Points, in no order, along strands that fork, close into loops and pass close to each other.
(in the rows, 128 means zero)
Two points are linked if the straight distance between their rows is under 120. Some points are linked to none.
(2063): [193 109 135 107  90  83 121 143 123 114 110  77 163 158  81  79 110 120
 157 106 152 138  74 109]
(511): [126 119  81 164 149 113 109 106 117 128  86 166  76  92 172 126 179 122
 160 144 144  89 154  77]
(1952): [140 128 146 110 125 151  83 175 107  82  98 128 136 131 159 164 132 116
 187 199 131  97 118  68]
(2298): [157 112 133 169 193 111 168 101 166 152 116 141 150 116 161 140 100 142
 116 111  89 118 155 164]
(2228): [135  95 161 123 121 129 203 104  91 138 174  52  98 132  93 112 116 138
 137 145  93 140 118 118]
(1532): [119 131 169 129  98 126 135 105 160 102 106 157 145 126 134  78 123 149
 186 137 149  71  72 125]
(304): [151  65 171  98 119 136 112 119 151 132 124  65 149 105 179 133 105 159
 120 106  83 129 123  94]
(2207): [124 151  76 127 135 114 102 126 138 114 113 135 147 134 132 180 133 103
 104 145 147 152 143  90]
(876): [125 140 136 120  62 166  82 146 127 116 133 120 136 134 128 128 175  80
 117 139 175 111 162 180]
(2076): [109 160 112 159 229 100 115 147 107 194 103 149 140 163  83 101 135  93
  96 129 150 108 147 162]
(1110): [145 170  86 142 176  98 138 145 113 111  94 186 100 153 162 183 114 140
 104 174 119 131  90 109]
(2295): [157 150 105 164 115 109 100 158 128 145 103 153 142 113 102 110 137  71
 123  96 168 185 110 106]
(110): [130 176 164 140  96 134 163 124 119  87 118 128 140 153 147 142 123 113
 144 109  37 117 160 116]
(918): [ 88 112 158 160  77 109 160 134 151 129 123 217 160 108 177 178 101 137
 119 110 131 155  97 110]
(2109): [117 155 119  61  97 123 153  99 115 164 134 171 125 161 142 176 140 145
  96 134 171 132  91 182]
(980): [157  92 130 134 148 124 156 142 136 209 167 154 182  92 116 145 112 157
 147 143 146 174 147 144]
(864): [122  61 157 100 135 159  77 118  96 124 125 123  89  77 159 145 122 175
 159 137 167  93 148  87]
(1856): [150 148 114 131 117  79 117 122 118  99 135 135 120 129  95  93 134 122
 170 144 121 136 109 119]
(973): [ 87 151 105 125  37 156 111 136 121  98 168 168 102 111 150 108 173 136
 140 153 144 124 128 141]
(772): [118 187  98 179 190 154 138 157 148 160 123 146 139 143 124 142 168  78
 153 147 132 150 186  76]
(702): [ 63 163 102 129  84 158  96 183 135  77 155 152 113 131 116 145 147 156
 111 159 156 106 105 132]
(46): [ 93  77 197 123  94 128 139 121 138 123 121 178 177 102 137 160  99 146
 132  89 150 138 108  70]
(2266): [131 128 139 169 145 109 151 134 121 191 141  92 148 148  42  43 151 108
 159 114 128 135 120 110]
(70): [121 112 130 115  37 145  69 130 128  74 121 123 102 118 146 146 169  78
 126 117 150 131 166 120]
(1167): [107  80 178 111 162 110 139 112 131 146  61 130 149 144 146 166 116 134
 138 100 110  82 124 109]
(1859): [181 100 157 138 154  72 168 121 120 122 114 115 166 127 114 147  84 118
 153 139  85 157 100  98]
(527): [ 85 113 119 154  95 163 121 140 183 172 112 139 167  90 156 143 146 153
 102  96 150 167 105 106]
(982): [106  79 166 104 122  96 140 100 120 151  76 125 172 130 169 113 123 140
 118  68 100  97  99 133]
(2258): [100 114 155  71 106  69 183  74 153 110 115 118 166 177  99 114  99 120
 123 124 111 110 140 167]
(2072): [148 129  63 109 145  81 132 149 118 131 185 166 142 123 115 133  99 171
 142 185 123 130 156 154]
(576): [199 169 146 118 164 120 140 116 113 128 133 111 116 166 109 172 145 137
 155  82 120 105 105  93]
(1325): [135 166 115 102  88 113 140 121 126 143 110 180 162 167 161 172 137 119
  91  89 168 168 105 143]
(724): [123 104 135 188 223  96 132 134 120 161 110 134 161 139  67  89 102  93
 137 111 151 103 140 150]
(1023): [183 105 148 134 167 104 134 103  90 126  96 173 103 117 150 175 145 111
 160  94 141 109 134  47]
(914): [150 124 161  78 113 157  86 124  89  65 136  82  86 132 106 147 156 131
 127 146 176  95  81 103]
(1824): [101 108 175 112 106 112 128 121 109 173 122 137 135 151 156 142 101 153
 105  99 133 134  70 202]
(922): [160 116 148 139 162 129 177 124 161 143 140  23 108 149  82  42 104 109
 112 134 136 153 111 165]
(1341): [128 127 126  81 135 134 162 119  64 126 145 182 140 134 140 220  85 103
  90 137 119 130  96 132]
(1533): [ 92 157 153 109  93 127 140 141 151 122 123 178 146 182 158 174 134 177
 103 106 143 135  93 121]
(1273): [169 115 159 141  73 147 133 140 129 123 139 164 120 102 188 174 136 142
 169 163 116 148 142 107]
(1955): [141 106 162 101 116  62 120  99 176 123  93 105 142 141 140 134 131 144
 151 149  90 125 159 151]
(689): [126 152  79  98 159 111 130 120  90 140 172 133 129 131  55 123 109 154
 119 180 151 129 122 143]
(433): [119  84 138 172 126 113 176 147 112 144 185  72 126 127  55  39 137 125
 162 144 129 119 111 116]
(1891): [ 92 155 122 107 121 112 135 108 117 120 149 182 112 143 107 110 146 141
 116 108 149  80 107 176]
(916): [114 125  60  98  78 148 118 151 147 141 125 147 235 127 124 126 108  91
  90 144 178 171 145 100]
(1563): [140  87 195 109  71  96 109 144 110 120  97  84 153 168 114 108 116 129
 164 119 143 108  55 131]
(628): [159 110  90 130  46 155 130 134 122 134 126 185 134 109 224 149 147 120
 152 138 146 130 149  87]
(1662): [127 133 101  87 130 149  90 101  54 135 113 124  70 111 108 133 170 135
  91  93 136 101  66 142]
(344): [ 91 108 118 190 231  69 131 118 130 179 121 127  89 125  87  93 128 146
 122  96 112 136 104 127]
(1426): [ 60 162 118 102 138 131 127 122 108  80 134 160 131 170  92 152 121 135
  92 150 166  59  95 150]
(1965): [100 161  97 142 195 122 150 106 189 184 121 145 146 124  91  79 140 158
 108 117 135 145 184 165]
(1193): [136 130 174 130 154 115 213  90 152 130 152 146 178 157 110 116  71 144
 141  94 121 103 107 145]
(1607): [104 120 170 114 114 145 115 109  98 100 125  97 136 159  79 121 125  67
 118 116 143  97  92 159]
(637): [ 81  86 152 167 162 106 108 141 152 143 101  66 130  94 103 108 107 123
 147 164  87 148 116 112]
(1782): [132  97 196 151 103 132 141 137 113 103 152 157 131 100 156 164 117 142
 176 118  90 173 128  95]
(1043): [134 127 125  98 112 125 148  96 106 190 137 149 146 149 159 144 138 167
 126 119 108 104  90 173]
(401): [134  71 122 165 136 108 130 152  79  87 170 119 111  79  97 103  62 111
 106 138 105 164 153 169]
(1036): [152 148 121 122  95 145  70 175  92 138 173  93 107 121  77  96 162 129
 140 133 150 162 114 129]
(410): [159 128  71 162 101 142 163 131 148 165 133 169 146 124 181 161 104 104
  82 122 191 198 161 137]
(1722): [150 130  77 157  59 115 124 142 142 107 107 187 132 105 189 117 135  99
 136 106 132 122 116 108]
(2146): [ 79 178 112 176 147 131 116 171 174 105 112 138 145 126 125 103 132 106
 115 130  73 164 197 100]
(1653): [123 132 130 132 132 171 100 154 196 107 127  88 166 109  99 104 118 102
 107 113 163 159 168 108]
(1447): [179  70 127  99 108 151  69 136  83 130 103 111 168 127 146 150 130  94
 161 152 134  81 124 135]
(2052): [128 114  42 161 103 114 100 146  98  79  69 161  91 167 190 149 118 108
 105 133 166  93 138  99]
(873): [118 132 148 157  84 118 123 141 203 118 125 111 160  98 145 116 138 149
 154 129 103 155 163 106]
(611): [163 182 106 137 177 131 142 141 153 141 110 147 131 172 122 131 155  71
 119 168 168 101 196 170]
(711): [143 123 115 118 120 134 146 136 114 119 139 165 123  88 157 135  82 158
 133 141  96 131  84 133]
(1652): [164 121 110 102 148  95 144 167 132 186 187 148 170 132  97 118 100 190
 159 140 132 140 154 151]
(131): [196 114 137 137 150 100 154  95 147 136 121  53 118 126  90  72 109  85
 135 134 139 124  90 146]
(985): [126 182  70 148 178 110 126 155 122 146  96 156 114 176 118 127 133  55
  93 144 145 152 210 150]
(185): [ 89 136 127 150  92 156 133 160 148 122 185 186 175 120 126 110 115 119
 125  85 119 152 184 128]
(875): [101 174 128 173 152 119 138 146 143 102  95 130 124 148 151 139 132 104
 129 137  37 130 183 125]
(1592): [123 102 173  95  87  89 159 104 147 126 111 108 145 139 145 128 112 145
 156 202  94 125 118 130]
(149): [111 172 159 147 133  86 140 132 157  80 151 106  79 161 126  96 144 176
 134  86  78 127 145 147]
(2002): [119 117 151 158 158  80 128 163 108 107 163 121  86 130  98 104  79 171
 133  96 103 132  77 120]
(4): [ 97  89 190 133 106 138 136 118 128 104  96 123 131 117 124  90 134 122
 192 168 117  52 128 130]
(877): [142 154 142  75 110 148 134  67 185 141 140 106 121 133 159 140 175 165
 144 110 111 108 144 127]
(1753): [122 192  66 113 177 142 132 137 121 147 162 152 118 139  56 124 128 110
  97 177 171 153 142 128]
(1581): [124 108 174 149 159 114 155 155 109 147 177  93 115 133  79 108  87 112
 107 162 115 201 162 190]
(597): [156 113  24 184  87 157 106 143 117 131  73 144 131 149 185 142 138  92
  98 135 172 120 131 112]
(1400): [124 132 162  90 129  74 187  90 116 109 123  71 131 208  85 104 111 115
  93  97 114 106 119 163]
(2322): [ 93 142 141 139  92 128 127 117 106  99 102 158  94 105 145 137 153 124
 152 207 100  85 155 131]
(515): [105 140 112 138 200 101 137 114 174 144  98 105 149 157  92 102 135 125
 135 133  94 113 188 144]
(1552): [140 121 122 178 196 128 165 118 108 117 141 159  76 110 121 140 111 110
 118  95 118 116 115 139]
(1523): [105 196 149 117  95 131 142 154 129 133 104 181 167 203 127 121 143  60
  85  84 162 145 160 150]
(1336): [127 158 158 149 153 143  86 151 165 122 129 103 113 138  95 107 157 146
 162 126 158 112 111 133]
(768): [111  99 144 195 198  77 117 136 106 158 135 127 100 140  77  69 119 113
 129 100 153 117  97 160]
(2013): [101 141 163 130 159 114 134 141 137 124  91 167 137 163 162 193 114 159
 125  92 104 109 121 106]
(243): [140  97 117 146 170  81 137 153 103 115 162 123 122 132  92  99  75 129
 122 165 114 166 168 190]
(1495): [117 140 156  86  96 162 136  89 134 146 107 121 124  81 174 144 146 187
 129 103  93 146  86  71]
(1848): [ 66 112 158 124 100 153 186 100 194 132 147 148 187 108 132 104 109 142
 140  98  94 151 150 147]
(1685): [109 158  14 112  71 134  90 162 159  82 136 144 133 163 151 116 133 157
 119 143 150 111 134 109]
(1691): [134 171  60 200 148 160 142 154 120 144 130 179 118 151 130 111 178  91
 109  94 159 133 148 113]
(1896): [149 155  41 191 182 135 102 149 167 138 109 125  88 129 206 146 154 126
 144 158 112 146 165 130]
(2223): [117 135 114 142 183 120 119 126 140 171 123  94 167 116  37 104 141 105
 141 137 136 131 121  86]
(2123): [157 100 140 158 216 126 137 103  74 112 130 167  83  98 140 164 119 104
 148 109 114 121 141  72]
(1286): [152 167 122 118 153 131 106 177 132 181 152 114 129 154  94 138 127 134
  92 116 152 207 137 107]
(2036): [172 118 158  83 129 143 128  78 151 114 142  71 137 115  97 142 129 116
 147 162 135 129 143 142]
(781): [117 147  83 193 238 107 129 108 123 141 124 129  75 115 123 113 126 108
 119  97 108 139 110 121]
(49): [148 162  60 136 144 127 135 125 154 139 134 167 131 143 140 127 159 116
 144 162 146  85 159 145]
(1828): [178 172 113 151 125 142 120 172 155  73 159 119 114 106 142 148 102 150
 159 160 142 150  91 127]
(1063): [125 122 148 128 147 158  98 109  98 139 155 136  62 135 140 150 194 171
 127  95 156  83 122 132]
(1565): [135 152  92 133 135 169 144 137 177 159 118 122 149  96 145 137 125 148
  96 112 122 160 122 128]
(1894): [124 103 141 116 143  77 152 125 125 107 164 122  95 170  87  79  90 183
 111  92 148 116  58 163]
(2333): [184  89  97 149 201 128  83 132 101 134 126  90  91 122 159 155 125  81
 126 131 121 142 143 149]
(2279): [123 188 139  77  53 137 123 120 132  88 157 105 106 125 123 142 164 153
 126 128 116 150 113 112]
(1137): [ 91  92 128 129 165 112 147 122  88 161 138  80  92 152  80 106 106 157
  97 171 122 100  90 168]
(1184): [204 125 109 111 183 132 117 116  86 157 110 124 105 114 164 182 122 108
 121 171 131 137 105 147]
(791): [125 107  63 194  83 119 100 146 137 142  62 158 109  95 180 122 165 108
 128 122 162 131 101 109]
(269): [109 144 139 142 128 100 165 129 140 144 149 136 120 128  68  50 101 149
 117  88 157 137  52 179]
(653): [126  89 176 122 124 141 157 109 106 155 137  76  78 102 152  86 140 198
 157 133 109  94  70 128]
(1805): [ 90  91 184 127 113 139 153 113 144 158 106  88 151 147 113 107 134 136
 160 156 128  60  94 161]
(1445): [110  78 127 160 140 113 122 152  97 105 160 110 115  87  91  77  83 137
 125  95  87 167 108 126]
(2045): [ 96 139 146 138 128 124 115 140 160 133 156 116 102 137 124 115 154 208
 157 114 109 106 131 151]
(1491): [ 93 141 135 186 195 155  79 142 160 149 137 102 100 124 118 155 182 122
 168 166 133 138 165 110]
(1317): [114  94 136 111 130 142 125 105  58 168 139 111  96 116 106 103 151 176
 155 131 133  76  53 118]
(1349): [132 139 132 132  87 115 102 157 119 119 154 130 138 124  81  99 128 147
 135 159 146 158 119 160]
(109): [116 162 129 151 139 113 161 109 174 119 110 159  99 115 126 117 129 132
  86  85 153 148 115 168]
(373): [132 177 123 185 179 178 115 136 156 115 136 138 121 113 131 146 159  99
 172 170 125 131 159 105]
(1314): [136 114 141 178  83 156 132 139 177 150 105 149 147  91 175 173 156 108
 110  94 157 175 150 104]
(1904): [149 141  89 113 112 137  87 166 127  90 104 130 164 137 136 155 109  99
 105 143 148 111 116 121]
(1556): [163 133 140 130 173 150 199  94 136 131 147  60 103 151 127 112  77 145
  81 110  79 134  89 174]
(1369): [134 186 107 110 147 132 138 144 123 141  87 156 145 198 134 140 137  96
  61 105 143 148 192 128]
(586): [158 104 166 137 134  78 152 123 100 120 146 160  87 104 153 156 115 178
 173 104  93 145 106  80]
(2264): [130 115 123 128 155  72 134 130 161 149 122  79 145 132 103 125 149 143
 152 148  84 150 184 133]
(1122): [182  99 147  74  93 159 107  98 111  99 136  97 106  91 151 144 152  92
 132 168 163 112 150 143]
(601): [170 180  89 115 127 130 133 166 130 114 139 167 131 127 150 157 117 159
 120 164 125 157  84 105]
(221): [116 139 159 151 135  83 168 137 131 179 145 134 121 154  87  43 110 150
 111 129 145 141 114 212]
(2098): [147 143 164 109 135 187  92 125 123 100 132  82 120 143 102 138 161 131
 174 153 126  85  98 107]
(581): [197 138 125  89  92  73 111 151 118 117 137 125 160 175 125 134 116 147
 164  83 125 140  84 119]
(2272): [120  92 170 127 134 118 178  77 118 136 174  96  92 109  84 125  93 127
 111 150 131 162 141 169]
(132): [ 48  96 157 119  69 155 144  97 193 133 128 142 164  73 152 109 144 152
 143 143 131 131 138 161]
(537): [ 98 146 131 179 105 137 115 137 205 104 122 116 139  85 120  97 125  85
 119 120 124 180 188 101]
(402): [ 86 143 121 142 171 110 149 136 138 154 136 148 118 113  72  75 121 132
  90 132 149 132 157 201]
(194): [152 158  45 154 128 140 113 136 125 111 144 167 107 129  85 112 169  97
 125  75 198 147 150  81]
(1956): [111 156  55  96  83 181 106 134 124  86 135 143 128 134 178 145 163 165
 128 164 117  79 138 108]
(327): [109  97 141 112 115 151 127 119 167 145 115 111 194 120 116 107 115 133
 132 123 136  92 115 160]
(1326): [119  97 172 115 127 154 113 146  98 111 121 143 164 114 132 181  89 140
 118 114 138 108  82  94]
(217): [106 121 135 134 104 137 118 109 190 104 134 119 122  80 141 122 133 149
 128 168 138 142 146 145]
(1195): [152 133 144 132 141  99 156  99 156 117 115  83  74 124 126 101 132 162
 127  80  96 133 109 149]
(534): [136 199  99 184 206 179 127 172 140 178 117 170 127 176 110 117 167  81
 113 102 145 143 162  99]
(823): [127  93 141 135  96 120 159 132 124 155 148 207 161 127 169 164 117 108
 119  76 120 170 151 133]
(1398): [144  91 163  70 122 158 102 114  86 115 172  98  91 104 141 135 133 192
 172 173 132 111 134 100]
(406): [131 161 158 102  85 145 144 114 119  93 112 136 151 125 133 172 115  70
 127 136  73 154 147 105]
(1761): [115  73 194  81 101  96 146  91  88 142  90 105 104 100 156 141 126 148
 156 166  75 137 133 106]
(1903): [149 138 153  46 107 169 137  79 131 130 117 112 118 121 195 176 154 176
 138 116 102 109 131  93]
(2285): [127 123 183  67 122 135 152  90  92 152 107  86 103 122 182 164 129 176
 153 158  68 106 108 112]
(1027): [157 127 144 130 157 128 165  70 156 106 100 103 100 113 106 102 109 110
 131 106 117 102  92 140]
(832): [134 146  72 133 109 159 127 156 149 144 158 169 131 125 151 111 100 109
  62 113 171 182 189 159]
(1224): [162 122 140 144 175 118 172 112 153 116 152 173 153 121 129 128  94 143
 174 116 104  92 148 139]
(1485): [ 83 123 152 161 201 173  87 124 129 127 135 120  63 139 122 161 178 149
 141 116 151  97 143 107]
(1310): [ 73 103 102  94 128  87 125  93 127  94 107 137 130 113 139 116  94 132
  97 129  93  95 150 147]
(1778): [ 97 123 113 101 111 137 122 146 152 158 122 126 214 130  97 100  99 102
 115 135 143 152 134 142]
(986): [169 106 120 144 167 128  92 148 113 153 120  75 129 126 131 113 159 114
 138 121 115 123 145 162]
(1941): [177 142  47 166 209  94  91 134 179 149 112  92 127 109 159 114 156 140
 154 127 132 144 167 130]
(1640): [132 162  72 102 127 134 137 146 170 129 113 156 184 138 116 143 106  95
  93 148 185 178 132  62]
(514): [151  88 119 152  76 131 147 111 169 140 106 175 140 131 184 168 121 110
 112 117 200 161 152 113]
(270): [130 130  81  90 147 155  84 168 106  64 124 125 152 136 127 164 115 119
 141 217 143  96 126 101]
(1391): [123 137  88 162  99 169  58 163 109 122 155  97  79  94 124 119 167 110
 113 123 133 163 137 145]
(592): [120 108  74 149 106 110  88 129 115 177  75 163 109 103 180 114 205 117
 158 172 136 114 186  90]
(811): [164  67 131  87 143 126 104 130 132 123 133  99 145 124 178 180  99 167
  98 106 133 126 142 127]
(1002): [112 134  74 113 127 119 154  71 145 129 109 150 139  78 153 129 102 111
  82 132  89 127 170 145]
(987): [148 191 127 136 185 119  90 196 114 188 123 138 104 197  95 151 152 154
  88 133 161 178 146 121]
(1846): [105 112 157  73  97 165 109 102  70  99 155  95 116 129  86 130 124 130
 114 143 139  88  75 131]
(931): [165  97 125 171 158 117 101 150 158 131 106 127 140 105 166 110 113 139
 152 103  99 112 143 161]
(585): [ 93 131 162 101  90 111 142  77 150 123 130 171 127 137 110 107 148 130
 151 132 176  97  88 155]
(331): [ 85 149 120  96 112  65 141  94 159  83 107 115 147 132  99 107  97 138
  95 138 106 137 140 165]
(319): [160 175 163  99 128 127 131 132 120 164 154  82 131 155  83 126 143 139
 106  76 120 183 133 113]
(440): [ 99 171  85 118  99 149 127 124 110 128 107 133 113 146 178 160 172 115
  88  82  87  94 160 116]
(596): [ 92 158 124 167 134 139 139 112 134 148 139 122 148  70  61  89 120 106
 154 143 103 146 108  90]
(2196): [172 107 111 125  95 151  90 116 112  97 128 116  77  98 176 156 155  78
 120 128 145 140 182 125]
(1892): [146 133 112 158 112 121 114 124 156 131 104 127 161  57 100  96 117  83
 155 110 130 155  91  99]
(1384): [101 183 127 119  46 141 141 129 139  98 157 194 129 125 133 136 156 117
 166 203 126 129 120 158]
(1748): [150 126 150 122 136  77 125 109  72 117  85 143  95 117 151 150 151 145
 159  94  92 130 114  63]
(225): [152  82 129 146 145 159 137 137 108 128 123 173  99  59 192 132  73 163
 154 156 137  98  96 130]
(1674): [124 128 127 151 171 149 119 207 140 147 139 134 166 123 106 108  71  94
 115 137 133 177 185 119]
(1493): [100 125  87  63  73 151  97 109 111  90 142 116  99 105 179 118 146 134
 113 119 120  92 146 113]
(656): [115  90 191 162 137 140 182 103 144 170 104  63 107 139 121  90 145 177
 140 160 123  91  64 143]
(1512): [149 131 153  66 121 128 151 105 112 147 159  71 158 142  84 123 117  94
 112 150 119 147 157 172]
(144): [122 147  77 103 106 138 123 103  63 133 139 139 102 101 104 122 133 113
 112 110 107 111  90 120]
(674): [ 82  72 144  78  65 172  96  93 102 127 150 120  95  71 163 104 164 148
 137 122 126 103 161 141]
(917): [140 120 141  98  95 162 127 112 135 169 112  63 141  85 159 107 139 171
 143 119  57 136 101  94]
(1744): [124 168  85 137 163 117 140 131 136 138 121 189 113 142 154 179 150 158
 152 186 153  94 120 121]
(2243): [167 130 129 100 112 131 116 107  92  72 109 154 117 170 172 194 130 113
  98  63 125 110 126  67]
(1527): [113 160 128 108 121 157 136  71 216 152 131  89 152 104 101 105 158 145
 127 108 105 119 171 127]
(1379): [160 170 172 114 189 145 152 116 138 152 153  76 102 161  96 163 140 157
 116  95 104 153 104 100]
(2121): [ 71 185 123 129 129 143  94 156 141  96 131 159  97 161  87 147 124 144
  73 136 190 116 100 142]
(716): [126 122 151 101  97 142 107 157  88  90  76 139 133 122 186 125 110 163
 203 161  96  86 112  71]
(1156): [133 129 153 116 145 167 108 134 114  83 152 107  92 100 174 147 123 193
 179 197 124 119 145  87]
(1982): [145 142  77 187 182 102  91 144 116 130 106 132  68 129 194 137 188 132
 158 112 134 138 147 108]
(2018): [174 158 119 136 145 185 104 160 141  61 145 102 101 108 166 159 112 152
 157 182 104 111 133  97]
(2136): [131 125 139 125 131 170 164  92 150 122 137 102 124 115 123 117  93 133
  91 115  99 119  60 160]
(600): [104  59 145 110 107 158  72 102 124 112 118  94 103  55 140 108 157 141
 133 128 150 121 160 102]
(819): [ 77 109 145 109  64 162 146  99 149 120 177 146 186 127 144 129 138 108
 112  79 108 167 161 146]
(1777): [161 136 185 128 156 103 187  98 141  88 119 123 144 192 102 113  66 115
 105  74 127 109 105 164]
(180): [125  70 140  69 114 134 105 112  97  90 146 123 143 117 167 172  84 133
 101  94 119 135  99 113]
(2043): [155 163 170  98  83 113 135  97 101  92  97 101 111 142 113 153 113  82
 135 151  81 139 104 125]
(247): [144  92 129  57 116 134  92 129  62 119 123 125 167 159 135 133 115 128
 144 123 126  57 105 146]
(2259): [190 173 120 101 111 119 115 144  99 103 139 137 130 174 155 155 149 123
 127  60 119 123 105 106]
(883): [107 117 156 125 100 131  73 142 166  72 104 103 157 117 102 139 103 101
 112  93 172 147 138 113]
(730): [104 121 133 179 134 155 102 195 153 114 132 159 190 124 123 124 110  81
 132 103 129 120 178 124]
(968): [132 138 163  93  92  95 128 105 138  66 141 104 130 144  84 105  98 103
 156 139 103 139 125 107]
(1759): [137 150 113 164  87 137 112 155 131 126 132 144 120 119  99 132 178  73
 116  68 198 161 145  91]
(1294): [138 133  96 153 151 141 153 162 135 151 165 162 140 123 116 132  64  81
  61 144 138 207 195 140]
(1780): [120  75 169 147 127  90 129 128 141 170  94 122 165 136 138 115 112 121
  96  68 144 127  95 190]
(129): [ 97 103 146 115 145 135  98 111  74 151 148 109  75 117 121 137 157 175
  97 111 150 112  75 127]
(1584): [148  96 160 128 144 103 173 147 135 148 114  47 190 199 102  97  94  97
 130 156 109 107 115 100]
(1020): [ 70 154  89 125  75 160 111 123 139 106 118 138  95 127 145 132 132 129
  57  84 139 129  91 135]
(1887): [135  79 168  78  85 111  99 137  60 130 128 112 146 155 158 129 122 148
 153 119 137 116  72 127]
(1580): [102 117 172 129 122 131 125 143 103  85  72 136 100  86 166 100 131 132
 194 188  87  84 143  92]
(762): [110  88 143 175 176 133 174 110 102 126 121 135 133 133 107 107 105  80
 129 109 127  89 131 150]
(2022): [120 127 113  82 118 124 114 113 121 139 143 108 151 162  98 141 147  93
  99 127 119 139 191 140]
(481): [111 115 110 103 127 124 143 114  65 145 164 167 155 110 101 152 119 118
 107 113 125 135 109 107]
(1838): [112 157 150 143  63 109 125 118 116 120 111 160 112 106 109 108 164  84
 153 192 118 123 144 172]
(186): [165 116 135 123 107 103 161 125 131 171 137 167 177 123 110 166 106 117
 139 133 116 180 162 133]
(1506): [116 183 108 132 208 109 120 159 112 175 115 123 132 181  82 137 153 148
 121 139 135 124 127 123]
(156): [102  73 161 186 134 135 136 153  75 146 172  88  85 118  79  68 131 116
 142 133 116 111 120 160]
(562): [144 115 106 122 112 118 114 120  90  81  91 165 101 135 211 159 123 113
 126  92 135  99 152  84]
(2230): [ 85 140 127 111  75 124  93 155 153 140 129 116 149 144 126 132 165 122
 114 128 148 128 176 151]
(1219): [119 111 101 118  85 126  90 136 130 154 114 125 151 105 154 132 183 127
 147 167 116 110 169 131]
(447): [ 67  73 151 148 160 141 152 151  84 111 179  61  90 154  74  87 100 156
 126 153 113  94 100 165]
(1107): [127 136  94 150 132 156 110 144 128 161 167 118  89  95 142 129 138 133
 102 125 116 179 141 141]
(960): [153 187  55 108  92 131 123 150 157 126 149 175 156 157 130 116 131 150
 127 143 169 109 136 143]
(1589): [144 122 118 120 150 161 177 113 141 122 182  43 137 147  97  65  90 136
  99 133  82 132 125 161]
(1149): [176 114 124 124 154 146 138 129 108 142 105 150 138 120 151 208  94  90
  83 136 149 146  94 135]

How many points has the smallest loop of links through each point below? Write - if it is on no loop.
(873) => 27
(2098) => -
(1325) => 9
(1640) => 12
(1685) => 15

A tip is a point with one link. Name the tips that can be reached along the links from each point below, in the order of the rows.
(1691) => (1137), (1002)
(1956) => (1523), (225)
(1023) => (1447)
(1565) => (883)
(1965) => (2228), (1753), (1527)
(2098) => (1607)

Name the points in between on the shortest way along the links from the first point to the second, in order.
(724), (562) => (2076) > (1506) > (987) > (1286) > (319) > (1379) > (576) > (2259) > (2243)
(931), (534) => (986) > (2333) > (1184) > (1149) > (1341) > (481) > (144) > (1662) > (129) > (1063) > (1485) > (1491) > (373) > (772)
(2121), (986) => (1426) > (1891) > (585) > (1532) > (4) > (1805) > (656) > (653) > (1317) > (129) > (1662) > (144) > (481) > (1341) > (1149) > (1184) > (2333)
(1965), (2272) => (402) > (221) > (269) > (1894) > (2002) > (1445) > (401) > (243) > (1581)
